Each row is a point on a landscape with many valleys, with its height.
A ball rolls from a point to the lowest of its 2 nearest points, and stops where none of them is lower. Distance is the straight distance between rows; heights are no part of it.
Q_615 (h 626): [174 125 146 129 134 116 154 129 101 115 143 148 132 123 111 163  81 132
  90 113 109 153 197  90 146 132 209  85 126 111 140 109  85  99 122 124
 135  97 139 163 135 152 167 132  91 108 124]
Q_87 (h 52): [138 101 133 164 121 125 131 150 171 124 156 144 158 161 163 161 107  93
 125  98 143 138 107 110  95 108  69 150 127 146  99 134  96  96 150 149
 102 142 132  69 114 131  79 155 120  90  97]
Q_843 (h 576): [122 168 138 150 148 131 119 154 107  47 110 113 139 101 103  67 135 106
 216  86 150 130  85 103 121  85 133  79 134 144 120 159 164 102  94 148
 112 104  97 121 113 108 129  97 127 133 131]
Q_431 (h 238): [144 113 114 109 167  83 117 127  96 141 177 140 158  97 151 145  48 101
 107 118 117 135 203 149  92 117 176  86 134  88 141 121 104 132 115  96
 108 142 203 136 136 157 122  89 101 164 140]
Q_402 (h 219): [124 126 166  95 165  98 105 110 190 122 111  85 119 141 159 134  68 119
 104 114 132 106 154 193 108 109 130 116 173  63 128 104 127 201 162 119
 134 121 114 117 166 154 116 122  76 136  87]
Q_284 (h 657): [187 163  93 145  93 143 110  98  93  83 140 149 110 105 157 157 124 127
 147 163 122 187 157 107 140 134 148 121 114 104 159 137 177  82 162  87
 159 131 210 128 138 141 148 156 171 145 134]
Q_589 (h 572): [148 195 151 186  89 169 126 159 132  74 126 110 144 151 162 121 218 140
 127 126  96  99  96 117 142 100 120  65  85 161 139 156 158 111 140 116
 135  93  75 118  94 152 134 129 139  96 143]
Q_999 (h 575): [154 152 117 155 148 122 102  91 123 136 107 114  89 162 122 164 171 140
  91 153 204 102 120 126 168 107  84 111 123  81 113 165 147 138 134 115
 143  98 131 114  92 171 133  97 106 142 147]
Q_551 (h 470): [146 102 181 153  90 155  98 130 190 139 155 116 111 179 146 160 190 164
  94 136 109 113  99 144 134 108 102 140 132 130 123 154 128 105 193 133
 166 134 108 107 146 130 121 168 120 121 119]
Q_934 (h 369): [132 104 164 110  84 152 103 114 146 199 152 165 123 163 132 139 117 125
 100 171  89 136 162 104 136 102 155 143  96 156 126 123  75 106 120 174
 168 117 137 158 139 124  85 119 137 129 150]
Q_78 (h 715): [106 158 143 117 158 122 142 120 120 143 141 117 143 159 124 142 146 142
 123 171 107 127 106 142 124 141 134 100 114  78 101 122 103  98 157 113
 164 117  92 123  78 143  65 117 164 170 117]
Q_693 (h 209): [141 138  96 115 178  93 109 146  74 111 132 171 141 122 185 150  47 104
 115 148 163 110 181 114 115 152 157 108 115  69 103 114 110 158 103 108
 100 131 185 153 148 160 164  66 119 182 144]
Q_556 (h 440): [152  72 150 178  85 134 110 162 157 135 138 141 119 137 179 134 153 137
 115 104 111 132  83 100  97  87  98 147 138 178 143 130 158 135 146 147
 112  76 121 131 176  91 134 158 134  59 114]
Q_533 (h 704): [130 112 164 127 127 135 147 124 123 126 147 130 136 133  73 146 135 138
 138 133 118 169  90 120 121 139 150 128 147 110 106 134 133  67 169 114
 148 139 109 118  77 122  77 167 164 144 130]
Q_792 (h 649): [153 150 154 124 140  58 127 108 115 148 125 113 126 122 143 177  77 124
  89 165 113 144 142 167 133 134 158 151 137  98 147 143 127 116 197 120
 167  94 169 149 122 133 107 133 145 150 120]
Q_462 (h 613): [163 144  85 141 164 112 151 116  72 134 143 153 131  96 137 165  75 114
  79 151 155 123 195 105 134 144 170  86 106 140 140 110 112 117  88  78
 122  75 168 152  78 163 148 122 132 103 143]
Q_594 (h 455): [128 140 116 134 112  91 161 156  95 150 103 132 132 108  70 143 162 140
 153 111 146 141  56 131 155 154 128 187 145 194 156 129 158 128  94 155
  99 171 133 148 104  60 192 166 102  86 123]
Q_966 (h 603): [126 139  72 125  99 180 103 137 150  96 136 150 134 112 153  75 147 137
 200 113  71 141 130 121 105  70 146 102 133  82 108 117 135 128 127 125
 160 176 103 123 173 101 132 116 171 158 108]
Q_987 (h 315): [ 81  73 119 110 124 186  54 111 136 109 164 146  94 123 137  83 125 125
 177 181  75 147 180 149 104  80 113 102 152 132 133 102 107 130 119 124
 156 151 173 136 174 127  76 145 144 173 162]
Q_41 (h 141): [149 137  82 127 136 138 143 133 122  76 113 142  94 148 159 161 115 116
  82 148 135 135 130  89 160 161 128 172 133 112 105 103  98 146 126  58
 117  99  92 135 126 134 212 198 139 104 100]
Q_339 (h 689): [107 118 136 115 130  84 168 129 156 159  80  94 147  95  90 135 121 143
 114  84  85  86 122 183 116 146 117 141 155 144 122  99 127 132 163 166
 118 138 133 104 133 127 122 117  78  98 115]
Q_219 (h 540): [145 178 120 114 139 176 127 139 142  46 131 128 162 157 184 132 109 101
 144 154  91 139 193 123 121 135 136  57 118  73  92  92 100 117 143 103
 147 132 137 109 140 198 118 125 119 127 128]
Q_13 (h 577): [140 131 120 129 152 159 109 109 112 105 173 126 113 151 181 117  93  97
 120 132 155 137 141  85 125 124  88 103 126  97 143 149 124 139 101 110
 116 134 165 118 124 164 109 109 135 149 111]
Q_694 (h 591): [113 162 129 130 162 126 131 124 136 111 115  97 151 118  85  72 138 131
 173  67 172 113 119 107 133 113 122  62 139 102 144 138 141 129  87 167
  89 141  99 117 141 139 140  54  80 137 104]
Q_520 (h 509): [106 173 113 133 176 169 124 115 152  58  95 116 134 158 142 116 153 131
 147 121 133  82 100 104 137 145  80  74 149 108  92 118 126 123  72 162
 156 100 114  90 115 167 147 101  87 102 112]
Q_290 (h 452): [170  94 154 133  70 117  99 135 164 120 122 133  90 143 133 171 124 141
 131 128 159 125 134 128 145  94 106 143 111  97 109 140 140 108 186 129
 116 151 137  98 168 130 135 131 103 143 150]
Q_735 (h 477): [133  75  99 119 114 125 150 114  89 171 163 163 116 116 152 160 110 151
 106 131 159 107  79 116 113 175 108 172 126 125 103 145 128 146  99 112
 115 147 157 136 112 104 110 109 168 143 171]
Q_846 (h 334): [ 92 175 153 130 149 133  96 127  84 115 127 128 107 127 112 107 142 152
 157 199  98 111 111 112 164 132 148  65 104 161 137 152 146  76 100 134
 166  62 153 162  90 146 139 133 152 176 144]
Q_124 (h 102): [117 123 110 127 131 103 122  94 108 141 134 129  63 104 122 172 119 185
  86 148 137  51  95 173 161 199 123 127 150 137 118 119 105 141 154  79
 120 122 126 154 119 132 172 170 117 131 157]
Q_51 (h 522): [122  40 148  94  94 100 169 123 115 176 146 123 152 119 139 134  82 102
  79  85 114 145 159 142  91 147 130 199 118 143 129 129 114 186 136 130
  95 172 140 119 155 113 103  97 123 150 175]
Q_661 (h 612): [145  97 153 122 126 174 117 102 115  61 147 147  96 111 132 125 115 146
 154 113 116 139  99 105 132 154 143 113 167 111 128 150 173 105 121 140
 177 128 195 132 158 137 147 148 120 137 141]
Q_695 (h 586): [ 96 127 154 149 159 199  94  81 139 127 155 120  95 144  98 105 204 162
 144 151 124  99  80 134 151 112  99  96 147 100 157 163 149 126  76 132
 196 134 133 112 115 118 101 130 126 154 115]
Q_560 (h 499): [113  76 139 112 117 129 144 112 107 180 146 137 129 145 146 126 111 114
 103 122 159 113 105 109 113 152  82 171 117 144 120 160 128 169 105 171
 106 145 165 117 126 131  62  61 134 152 172]
Q_585 (h 435): [106 125 151 112 157 158 125 138 141  75  79 126 113 129  83 106 102 120
 166 157 103 137 134  92 137 121 136  77 144 114 109  68 118  96 153 134
 110  96  86 120 131 145 109 155 128 129  96]
Q_581 (h 555): [ 98 200 131 156 123 176 118 161 156  70  95  98 139 158 154  81 209 110
 162 148 101  95  99 126 154  76 103 103  96 143 135 141 127 140 122 152
 134 112  46 117 120 128 108 107 127 105 126]
Q_100 (h 412): [129  91 119 142  67 128 110 144 190 148 152 119 131 125 143 132 153 169
 153  92 103 127  73 126 125 125  96 168 127 140 139 137 132 113 147 129
  95 176  87 101 181  61 179 176 134 127  83]
Q_351 (h 353): [ 84 156 107 144 147 146 138 114 154 149 116  87 138 140  76 114 173 166
  86 131 128 111  85 158 153 159  97 144 174 140 140 126 123 151 125 123
  88 141  48 150  81 155 145 174 126 115  97]
Q_660 (h 288): [ 82  52 116  98 145 160  79 107 133 104 153 124 121  90 113  85  99 125
 144 108 101 128 197 150  82  85 130  91 166 123 124 101 127 142  95 128
 128 165 185 104 178 131 122  87  95 148 190]
Q_186 (h 410): [156 131 180 150 123  60 139 170  84  72 106 123 106 132  97 149 100  90
 146 112 162 149 105 123 148 116 124 148 138 177 127 155 152 104 125 150
 115  87 152 147 110 118 156 141  81 103 155]
Q_495 (h 437): [152 123 113 137 105 102 104 169 145  86  83 132  94 112 115 151 102 130
 147 144 156 106 148 151 135  76 109 129 137 112  90 110 140 128 145 119
 117 121 114 126 145 126 163 122  96 119 153]
Q_867 (h 391): [115 149  92 139 192  92 117  84  90 112  75 129  82  87  78 135  98 132
 148 163 174 113 104  93 151 169 134  90 145 143 131  99 138  95 111  85
 101  61 133 115  82 128 168 168 121 129 104]
Q_379 (h 590): [166 124 108 154 129 134 149  91 106 136 120 129 104 111  97 156 157 154
  97 121 204 124 116 112 149 150 132 113 136 134 146 141 191 120 114 111
 129 111 152 126  87 153 146 116 119  91 155]
Q_160 (h 365): [116 119 106 160 119 107 164 143 115 175 132 110 167  89 119 102 153 142
 143  76 145 113  78 120 108 106 105 120 132 167 148 152 158 142  85 155
  86  96  96 133 110  96 102  78 141  87 130]
Q_88 (h 100): [155 101 135 148 104  50 140 173 152 147 145 142 148 131 128 170  89  93
 149  84 136 153 113 161  95  93 101 190 131 154 123 130  98 111 156 126
  94 168 122  90 120  70 117 178  99 115  96]
Q_685 (h 476): [144 114 139 142  96 111 141 198 179 110 103 118 155 112 151 125 121 116
 172 100  82 135 115 146 111  61 148 156 124 145 111 119 103 140 205 134
  92 116  39 119 154  81 107 169 148 102  89]
Q_521 (h 148): [112 126 137  99 144 112 119 137 128 110 128 119  84 133 143 133  90 155
  85 137 126  78 141 191 141 164 135 133 165 102  95 126 108 183 133 101
 137 134 113 185 145 159 180 138 103 155 151]
Q_902 (h 485): [127 158 157 129 130 120 138 136  98 120 135 158 129 187 132 158 127 107
 114 138 144 133  97 117 145 163 112 179 110 144  71 181 101 103 117 173
 184 135 178 128  76 153 125 134 128 144 160]
Q_774 (h 535): [ 82 174 132 116 212 172 102 126 132  34  92 124 133 188 133  81 165  76
 176 163 147 133 145 105 135 120 129  87 123  80  95 107 124 128  69 142
 177  93 128  90 123 160 122  91 101 136 116]
Q_117 (h 456): [133 123 134 142  90 136 165 195 127 126 100 142 157 115 118 128 147 128
 155 117  77 147  64 109 116 112 162 168 132 152 107 118 138 118 152 141
 114 135  68 147 114  71 141 175 168  87 101]
Q_381 (h 341): [125 107 110 124 108 175  80 129 120 125 156 180 108 136 146 126 113 131
 144 167 103 144 179  90 131  79 143  98 117 134 112 118  95 105  87 149
 165 117 158 153 148 138 128 131 139 137 163]
Q_492 (h 460): [118 139 131 116 158 167 167 133 145  96  72 131 141 128  66 116 109 102
 142 118 131 142 146  95 137 155 141 135 142 143 106  82 117  93 141 167
 126 142 124 103  98 149 127 164 113  84  82]
Q_775 (h 362): [102 173 127 123 168  75 105 119  68 135  93 119  86 103 101 107 114 138
 161 172 151 119 105 109 165 169 134 100 117 147 146 140 158 103 119 130
 120  85 171 159 111 126 163 122 131 184 116]
Q_982 (h 483): [113 176  66 158 104 125 109 138 150 144 135 102 140 122 123 104 178 138
 159 120 169 108 104 197 121  98  49 141 120 125 124 162 158 152 108  95
  99 167  80 116  90 127 133 130 160 147 130]
Q_979 (h 645): [100 102 131  95 141 182 175  90 148 163 143 121 143 136 120 108 161 144
  84  93  98 111 123 131 114 164 155 151 149 119 134 127 138 150  98 169
 189 172 155 130 139 138 102  89 124 103 131]
Q_11 (h 426): [139 118 144 102  74 106 138 150 121 229 106 142 144 104  70 138 148 138
 125 126 103 141 111 121 145 148 160 186  98 206 152 105 105 116 111 157
 104 170 131 148 118  59 172 168 119  68 143]
Q_872 (h 640): [178 149 161 135 160  66 169 136  72  78 129 109 146 118 151 188  80 116
  93 129 148 153 112 143 129 182 149 136 155  92 123 136 140 132 175  97
 132  81 161 141  94 139 131 133 128 115 135]
Q_859 (h 453): [110 137  86 116 156 143 153 117  72 150 133 162 112 148 124 130 122 118
 115 154 183 132  92 106 140 186 121 180 124 126  78 155 121 138  83 124
 143 139 146 158  67 140 121 126 179 150 148]
Q_662 (h 259): [136 117 118 111 148 131 129  78 165 173  80 124 104 136 137 141 107 112
  89 154 161 124 138  87 130 124 119 160 137  83 147 106 135 145 167 157
 135 128 144 106 154 133  79 101 129 124  74]
Q_952 (h 174): [157 131 119 117 118  90 175 161 111 165 146 137 163 125 110 158  86 128
 130  98 133 142 164 118 127 149 134 130  92  98 109 117  59 102 144 116
  81 179 106 106 107 114 134 125 115 152 103]
Q_751 (h 417): [143  79 140 150  99  89 160 136 150 174 100 135 143 104 130 136 122 114
 116  70 100 137  96 104  98 114 126 182 142 179 163 109 150 132 140 182
 116 111 147 106 171  59 132 137 114  57  84]
Q_268 (h 523): [134 204 127 115 131 147 122 144 170  94 117  83 149 139 162 107 138  98
 144 123 115 113 178 165 132 111 105  94  99  94 123 127 118 134 168 121
 136 172 128 106 148 179 129 104  92 121 103]
Q_378 (h 625): [136 116 191 100 109 115 123  89 132 134 153 115 135 156 151 117  86  94
 116 124  63 179 164 117 116 139 150 139 137 125 178 132 107 133 191 163
 157 135 160 132 171 139  57 127 129 164 108]
Q_817 (h 633): [ 97 141  93  94 185 144 126 141 103 134 110 189 153  84 119  94 100 129
 166 132 111 135 204  87 116 187 195  72 110 103 112  61 112  93 118 140
 121 158 180 125 163 155 152 100 152 164  87]
Q_55 (h 739): [ 89 162 166 140 152 130 121 130 120 131 172  97 137 155 156  88 163 117
 141 120  76 119  53 115 133 106 126 109 125 157 147 188 101 112 100 148
 158  98  91 149  95 109  94 133 145 144  94]
Q_300 (h 494): [144 113 101 145  90  91 166 211 147 140 145 127 166 110 162 145 119 151
 151  93 132 116 120 164 104 107 107 143  99 136 103 134 104 157 138 103
  74 132  30 122 130  83 136 128 148 115 122]
Q_132 (h 726): [ 96 167 135 126 118 141 125 148 117 151 153 108 147 119 139  94 167 141
 152 170  52 121  99 141 124  99 158  78  93 133 144 138 114 112 137 109
 145 120  70 154 103 110  74 122 184 165 120]
Q_549 (h 656): [102 115  88 138 122  91 127 102 171 236 111 111 141 125  81 135 135 132
  85 117 167 106 136 166 139 124  77 188 142 167 139 120  96 158 109 159
  73 148  99 129 107 124 119 131 102 107 109]
Q_255 (h 593): [107 106 149  92 164 162 128 107  89 117 170 140 113 140 160  99  56  96
  98 132 127 144 152  96 120 189 125 139 146 142 150 131 108 165 106 140
 119 145 186 164 140 166 104 123 135 151 131]
Q_558 (h 621): [122 123 152 126  94 137 113 150 166 149 128 107 122 130 154 116 142  98
 125 149 112 118 150 162 119  76  83 157 104 180 139 135 136 144 158 151
 135 124 138 124 138 134  75 123 128  89 153]
Q_133 (h 328): [144 104 136 132  99  88 110 123 168 180  98 149  87 176 152 157 120 129
  98 134 166 112  98 138 140 117 104 228 131 134 113 165 129 175 142 178
 159 133 111 134 142  97 136 127 127 148 100]
Q_434 (h 468): [148 148  87 171  96 132 139 144 109 104 143 117 125 103 140 119 164 129
 126 103 156 126  95 179 107 118  66 150 141 150 147 143 208 155 107  63
 105 139 125 135  87 125 146 152 171  93 142]
Q_712 (h 364): [100 129 174  95 167 160 150 113 105 110 138 103 152 131 121  75 135  93
 166 151 126 173 149 116 108 136 164  83 116  87 172 107 150 137 142 128
 128 124 128 126 153 137  23  69 151 148 119]
Q_352 (h 430): [131 114 156 117 109 102 152 159  89 108  99 128 115 102  56 110 118 119
 172 103 163 143 111 144 136 144 136 159 142 185 125 141 172 113 111 161
 120 157 170 144 112 112 147 126  97 117 185]
Q_347 (h 187): [134  99 107 109 140 115 119 138 187 110 115 110 100 135 182 155  75 141
  87 120 155  77 148 191 113 133 109 165 160  97 103 126 130 211 149 111
 117 137 112 127 157 157 156 133  99 115 116]
Q_691 (h 667): [140 139  85 112 117 169 128  71  93 100 124 176 117  66 116 131 117 160
 157 162 138 134 166 102 133 204 195  92 111 134 155 103 183  81 133  96
 156 139 217 126 146 142 153 147 172 148 160]
Q_548 (h 674): [104  86 151 121 138 109 169 114 137 175 102 107 141 108  70 122 104 118
  74  91 136 112 153 156 114 156 105 155 155 182 145  99 114 162 134 160
  75 126 130 120 115 148  90 124  84  81 149]
Q_516 (h 49): [116 118  81 133 118 138  98 115 122 148 147 170  76  99 123 163  97 150
 113 169 112  93 135 136 138 140 124 120 127 166 105  91  72 100 107  77
 128 120 131 146 106 116 167 202 146 107 154]
Q_577 (h 542): [109  50 134  90  48 129 105 125 147 187 156 105 132 117 156 107 121 124
 121 109 109 149 161 156 106 101  98 200  92 181 125 154 115 178 116 127
 108 174 136 119 187  82 148 116 147 145 195]
Q_678 (h 385): [109 158 104 112 128 150 163 129 118 180 124 109 134 112  85 120 141 153
 100 131 106 121 118 134 147 195 136 161 134 150 136 116 104 119 143 120
 111 178 103 157  92 122 151 171 148 119  96]
Q_638 (h 627): [168 184 119 128 195  64 159 109  48  98 120 116 147 100 125 173  75  95
 110 153 178 143 166 109 151 196 165 100 110 130 143 130 121 102 124  93
 117  72 198 129  72 157 161 130 115 123 120]
Q_362 (h 183): [132 140 112 108 170 119 108 117 119  80 103 135  95 133 155 143  54  91
  99 158 145 138 176 103 146 165 140 144 147  93 109  87  82 155 158  78
  97 106 137 147 151 160 186 185 114 138  86]
Q_48 (h 318): [131 167 104 172 131 184 158  97 132 138 142 105 153 148 107 129 220 190
  73 110 136 108  86 129 143 195 109 103 152 158 162 139 172 129 112 109
 123 132  82 121  61 170 150 158 151  86 121]
Q_445 (h 637): [169 141 135 117 111  96 137 134  83  98 129 175 116 127 107 185  84 127
 132 162 103 175 185  89 177 152 203 122 104 137 153  99  69  72 142 120
 118 122 156 169 160 111 192 175 100 141 131]
Q_512 (h 420): [ 99 171  74 115 188 120 156 101  93 147 105 127 119 121 120 124 123 133
  96 158 142 116 105 134 138 205 135 153 151 112  98 117 113 147 129  90
 141 120 121 149  67 147 141 160 163 138 101]
Q_90 (h 588): [150 162 167 154  97 163 147 174 105  80 159 147 159 155 175 127 159 117
 153 130  96 141 131  92 137 102 152  80  81 164 112 159 116  91 118 159
 155  85 113 147 119 153  92 101 145  96 178]
Q_861 (h 605): [125 117 165 131  88 173 134 157 126 142 146 137 147 123 146  99 165 111
 153 130 107 140 112 101 116  96 128 122  97 206 144 144 147 115 112 173
 146 102 144 133 127 119  68 114 152  62 175]
Q_697 (h 498): [134  58 136 136  85 121 141 129 139 205 163 140 131 135 111 152 170 184
  78  92 146 102  87 139 122 142 118 149 128 138 109 143 123 141 110 125
 110 141  98 137 134 102 142 109 123 113 176]
Q_67 (h 389): [154 126 147 173 129  72 161 182  85 107 121 108 144  95 116 129 122 121
 147  88 148 136  87 106 127 111 120 108 133 181 162 143 145 120 111 123
  58  64  83 142 104  92 145 132 105  83 110]
Q_930 (h 639): [ 79 116 130 139 121 126  98 123 175 203 126 107 125 148 115 120 160 120
 114 145 144  96 112 183 125  85  45 172 135 194 136 139 111 151 101 174
 121 127 115 117 102 117  71 130 114  97 143]
Q_463 (h 604): [110 129 118 108 174 154 134  94 124 126 143 122 142 106  90  77 147 162
 163  89 174 103 141 105 122 151 155  31 132 114 152 136 169 109  56 140
 146 145 151 104 122 154 138  66  96 155 133]
Q_926 (h 532): [100 196 117 173 139 112 115 155 158 118  99  81 152 170 151  97 208 106
 121 118 141  96  76 136 166  69  92 155 114 154 127 188 117 169 114 161
 113  84  38 139 100 133 150 116 117 107 105]
Q_130 (h 433): [114 114 120 124  62 162 136 162 162 164 141 121 169 103  91  99 172 145
 164  84  83 136  95 132 115 101 133 149 115 154 118 123 130 102 137 137
 105 196  87 118 139  77 138 144 158 103 136]
Q_827 (h 692): [113  95 153 103 135 163 129  62 128 186 130 120 112 103  48 124 146 154
 112 153 134 158 111  91 135 168 180 146 139 140 160 120 145  80 162 133
 155 150 144 127 108 109  93 152 169 142 126]
Q_498 (h 281): [128 189  82 156 143 172 160  97 108 141 137 129 149 148 132 112 195 156
 115 129 149  98 125 123 128 143 108  69 115 160 152 143 160 126  48 117
 149 106  99 109  43 171 122 106 149 105 136]
Q_307 (h 648): [197 142 124 129  80 100 136 122  88 116 127 156 113 110 126 202 130 145
 141 173 130 189 124  94 169 137 174 156  99 118 168 119 151  75 178 108
 139 133 169 142 157  82 165 157 150 129 141]
Q_856 (h 679): [129 104  97 111 115 169 136  89 108 165 114 172 103  78  73 123 126 162
 148 146 140 139 125  68 139 162 189 124 119 141 142  98 154  85 110 116
 140 138 150 133 126  96 145 153 165 120 129]
Q_496 (h 573): [103 138 155 179 138 170  86 109 180 109 155  98 119 153 108 111 215 140
 143 111 149  92  85 179 137  73  60 105 140 107 162 170 137 135  95 126
 144 145  91  97 125 125 101 128  93 125 129]
Q_702 (h 280): [128 155 119 130 159 119 132 138 111  73 138 131 137 134 153 124 105 107
 126 136  90 155 130 138 117 106 156 118 153 105  95 139 121 117 106  98
 178  82 143 159 101 154 142 149 146 132 124]
Q_180 (h 705): [151 105 115 151 122  60 178 128 127 150 102  98 146 101 123 186 148 159
  98  87 147  92 103 170 128 192  90 157 145 166 140 108 151 134 168 125
  74 137 163  93 140 116 160 135  66  69 138]
Q_830 (h 559): [146 164 126 115 164 171 125 119 114  61 140 138 135 187 177 142 102  86
  89 152 143 134 173  64 148 157 124 109 102 102  96 135  91 120 111 119
 138 107 160 112 114 207 147 120 113 128 136]
Q_108 (h 511): [130 143 156 165 124 102 136 171 163 121 155  92 155 147 165 121 170 137
 119  78 143 107  82 172 122  79 116 137 118 129 130 178 127 166 156 114
 101 108  26 147 124 122 117 122 129 118 110]
Q_393 (h 402): [ 91 152 167 110 190 138  53 155 130  62 110 144 122 157 123  80 134  87
 152 152 150 154 194 157 121  84 155  83 150  50 102  90 129 157 126 124
 142 137 125 160 178 172 139  90 102 185 130]
Q_380 (h 421): [132 127 137 132 121 133  53 163 137  84 114 141  80 145 123  98 117 121
 149 142 162 133 175 137 144  43 123 118 131  89 106 152 122 152 120 132
 138 128 110 160 175 131 173 103 102 179 149]
Q_26 (h 97): [146 141  64 147 104 117 127 157 112 129 117 152  94 123 157 161 122 148
 114 162 140 110 118 116 150 128  98 142 111 158 113 102 116 141  95  79
 104 100  85 144 107  98 202 176 158 101 134]
Q_592 (h 249): [ 93 135 179  79 147 115 102 106 178 132 112  91 121 143 137 109 121 138
 144 149  82 116 144 188 117 120 147 107 144  61 133 102 126 151 191 130
 156 149 116 115 185 139  87 106 105 181 106]
Q_420 (h 307): [101 165 127 126 176 130  99 107  92  53 129 157 140 145 128 120 131 138
 157 181  88 148 118 119 130 130 183  69 134  94  97 138 140  78  85  98
 188  37 152 146 100 155 146 146 172 194 146]
Q_822 (h 263): [117 105 150 108 144 107 111 124 118 117 150 133 132 114 109 114  93 128
 127 102 120 113 169 165  99  98 157  95 141  97 112 135 130 130 105 144
 148 153 182 136 155 150 113  56  87 161 182]
Q_94 (h 589): [125 118  82 105  99 110 100 164 131 120 105 173 105 124 144 121  90 136
 193 146  83 150 143 120 129  96 163 154 127  93  95 106 106 116 140 147
 146 164 128 148 191  80 172 138 156 184 101]
Q_648 (h 558): [121  48 122  87  52 119  85 133 150 161 147 150 131 131 150 112  89 128
 162 124  80 161 184 145 101  80 154 174 110 135 101 132  93 159 143 153
 135 170 137 132 205  84 118 109 150 192 180]
Q_443 (h 392): [123  76 117 124  89  96 158 108 126 181 106 100 143  78 122 114 135 121
 131  72 129 142 109 108 108 117 117 170 117 155 160 136 174 147 111 154
 100 135 161 102 176  75 142  77 121  97 141]
Q_489 (h 396): [140  81 175 104  63 123 111 110 149 244 142 135 146 120  88 143 141 139
 117 136  77 151 124  98 126 117 160 142  94 179 139 115  95  77 137 152
 127 132 127 119 126  79 107 142 143 108 141]
Q_198 (h 223): [156 111  92 121 148 125 122  77 151 130  81 145  85  95 143 171  73 117
  88 144 150 110 162 100 135 144 148 146 146  80 136  80 123 140 176 112
 122 117 164 115 167 139 144 138 110  95  88]
Q_165 (h 557): [106 170 130 131 185 175 130 144 106   4 103 127 150 144 145  53 148  80
 202 122 137 138 110  84 116  99 149  91 142 129 101 144 154 139  57 148
 172  64  92 123 111 130 118  94 145 125 136]
Q_303 (h 390): [131  73 148 145  64  97 119 123 172 183 150 104 128 144 124 156 177 181
  98  87 144 117  84 147 135 177  78 207 118 179 167 139 145 139 154 132
  77 175 119 106 191  78 199 172 104 117 126]
Q_361 (h 336): [122 139 140 121 145 131 178 142 104 143 152  96 161 112 130  91 126 102
 125  97 131 146 125 135 103 130 130 123 125 127 152 146 137 160 125 122
 108 124 104 153 105 137  65  88 153 115 119]
Q_475 (h 486): [126 147  98 145 140 187 139 116 173  95  99 130 135 126 117 113 163 130
 149 107 129 118 111 101 122 113 110 105 146 114 125 111 167 101 105 151
 151 139 122  90 120 143 129 130 123  80  90]
Q_439 (h 602): [192 113  99 162 115 128 161 118  98 142 169 150 130 105 151 169 126 143
  74 101 155 126 154 104 118 129 144  89 117 142 158 127 159 120  88  79
 124  97 150 130  96 145 151 114 133  70 154]
Q_238 (h 137): [178 115 127 126 105  88 179 164 124 155 155 143 169 118 126 179  94  95
 104  89 116 167 182 145 111 127 137 177 110 143 138 109  72 117 163 116
 101 188 147  99 109  99 132 174  99  89  97]
Q_753 (h 454): [148 119  90 159  94 117 128 162 136  80  85 108 114  80 103 122 140 148
 153 100 162 111 105 161 118 106  79 134 160 136 134 108 199 156 124 103
  77 128  94 122 141 107 172 126 117  94 149]
Q_897 (h 361): [146 101 148 134  75  88 113  96 166 208 125 122 103 155 138 140 141 130
  67  93 139 121 110 131 138 152  97 225 124 176 179 164 145 169 146 169
 139 159 145 118 171  85 161 140 104 127 101]
Q_505 (h 383): [106 127 160 115 181 181  97 124 131  65 131 121 131 144 119  72 146  77
 170 150 150 167 202 140 102  91 161  52 130  68 162  74 136 143 120 105
 122 148 125 117 163 165  55  78  96 133 137]
Q_371 (h 308): [141 139 123 134 163 104 161 154 104 105 134 109 142 124 156 124  87  78
 107 132 129 164 135 127 110 108 118 139 138 110 115 128 110 159 129  75
 107  71  84 153  87 139 104 155 162 117  93]
Q_567 (h 413): [130 157 110 139 154 115 143 134 105  86  67 127 131 114 100 131 114 138
 142 154 123 120 112  87 133 141 131  73 131 110 101  86 136 107 122  91
  98  50  66 108  82 137 147 149 144 133 103]
Q_316 (h 574): [142  93 122  84  76  72 122 153 130 161 105 171 104 133 136 144  56 120
 156 144 110 142 164 119 131 132 146 192  95 137 121 104  91 149 154 160
 111 167 138 127 198  63 145 127 132 190 125]
Q_345 (h 295): [149  95 149 122 123 104 132 124 175 161 138 119 127 167 180 136  94 106
  97 105 156 135 119 125 108  99 111 181 128  93 138 161 122 184 158 148
 127 127  89 116 160 119  72  97 141 151  79]
Q_504 (h 623): [ 94 121  94  93 169 156 164  64 119 190 121 119 143 109  79  97 158 174
 113 105 157 101 130 107 138 205 160  95 134 108 138 119 138 134 101 150
 131 169 142 112 125 153 122  70 118 148 130]
Q_129 (h 176): [148 151 102 106 147  59 137 158  85 127 141 172 145 141 156 170  65 117
 138 154 144 150 169 139 130 147 161 139  94  63  94 118  72 117 144  91
 108 155 150 139 131 123 151 120 141 209 116]
Q_887 (h 488): [114  71 168 140  73 160 101 113 179 190 162 111 138 138 110 142 217 182
 110 121 111 100  90 161 120 117  82 127 111 148 115 142 131 111 139 121
 129 154 109  90 137 111 113 132 127 122 179]
Q_174 (h 617): [ 93 141  94  88 149 156 126 136 112 134 120 146 153  89 128  63 139 144
 174 120  90 140 166 127  94 144 169  73 122  79 119  83 152 127 119 118
 136 171 144 130 169 132 123  77 169 177 114]
Q_834 (h 99): [145 127 145 162 130 148 135 142 152 105 150 123 139 162 135 172 142 111
  99 137 153 130 125 138 121 119  66 111 122 142 106 121 120  96 162 100
 110 119 123  84  71 176  75 166 123  86 142]
Q_365 (h 600): [117  83 174 119 125 195  98  78 132 100 149 152  93 125  95 122 166 171
 156 159  88 137 104 123 135 119 164  93 154  88 143 140 160 100 125 138
 202 120 167 137 159 124  98 138 142 170 153]
Q_424 (h 556): [124 152 117 188 143 136  98 116 153 140 130 104 114 187 139 140 214 138
  96 136 175  91  94 156 167  85  46 131 130 133 115 186 129 151  93 136
 139  89  92 119  84 156 146 129 107 112 133]
Q_3 (h 611): [122 165 190  89 147 129 144 117 104 104 156 106 145 158 178  90  74  97
 111 115  77 161 142 132 121 179 156 123 152 106 154 144 112 166 151 150
 158 132 157 170 162 161 108 120 129 157 100]
Q_442 (h 502): [ 94 150 100 107 131 133  99 131 161 152 134 104 121 133 132  99 146 126
 146 132 149  96 149 187 121 108  72 135 113 103 110 145 128 152 125 130
 134 194 138 108 133 142 115  90 117 174 131]
Q_141 (h 636): [137 147 152 127 119 113 103  97 137 135 135 125 138 136 137 137 123 101
 143 169  73 182 157 141 124  72 178 130 124 109 162 141 126  88 188 146
 185 106 176 145 144 129  57 136 149 152 107]

Two balls start at each pair of points below. Name the first point that both come to, or write -.
Q_504, Q_174 => -
Q_117, Q_594 => -
Q_697, Q_300 => -

Where does a ball stop that starts at each point below?
Q_108 => Q_516
Q_11 => Q_87
Q_560 => Q_498
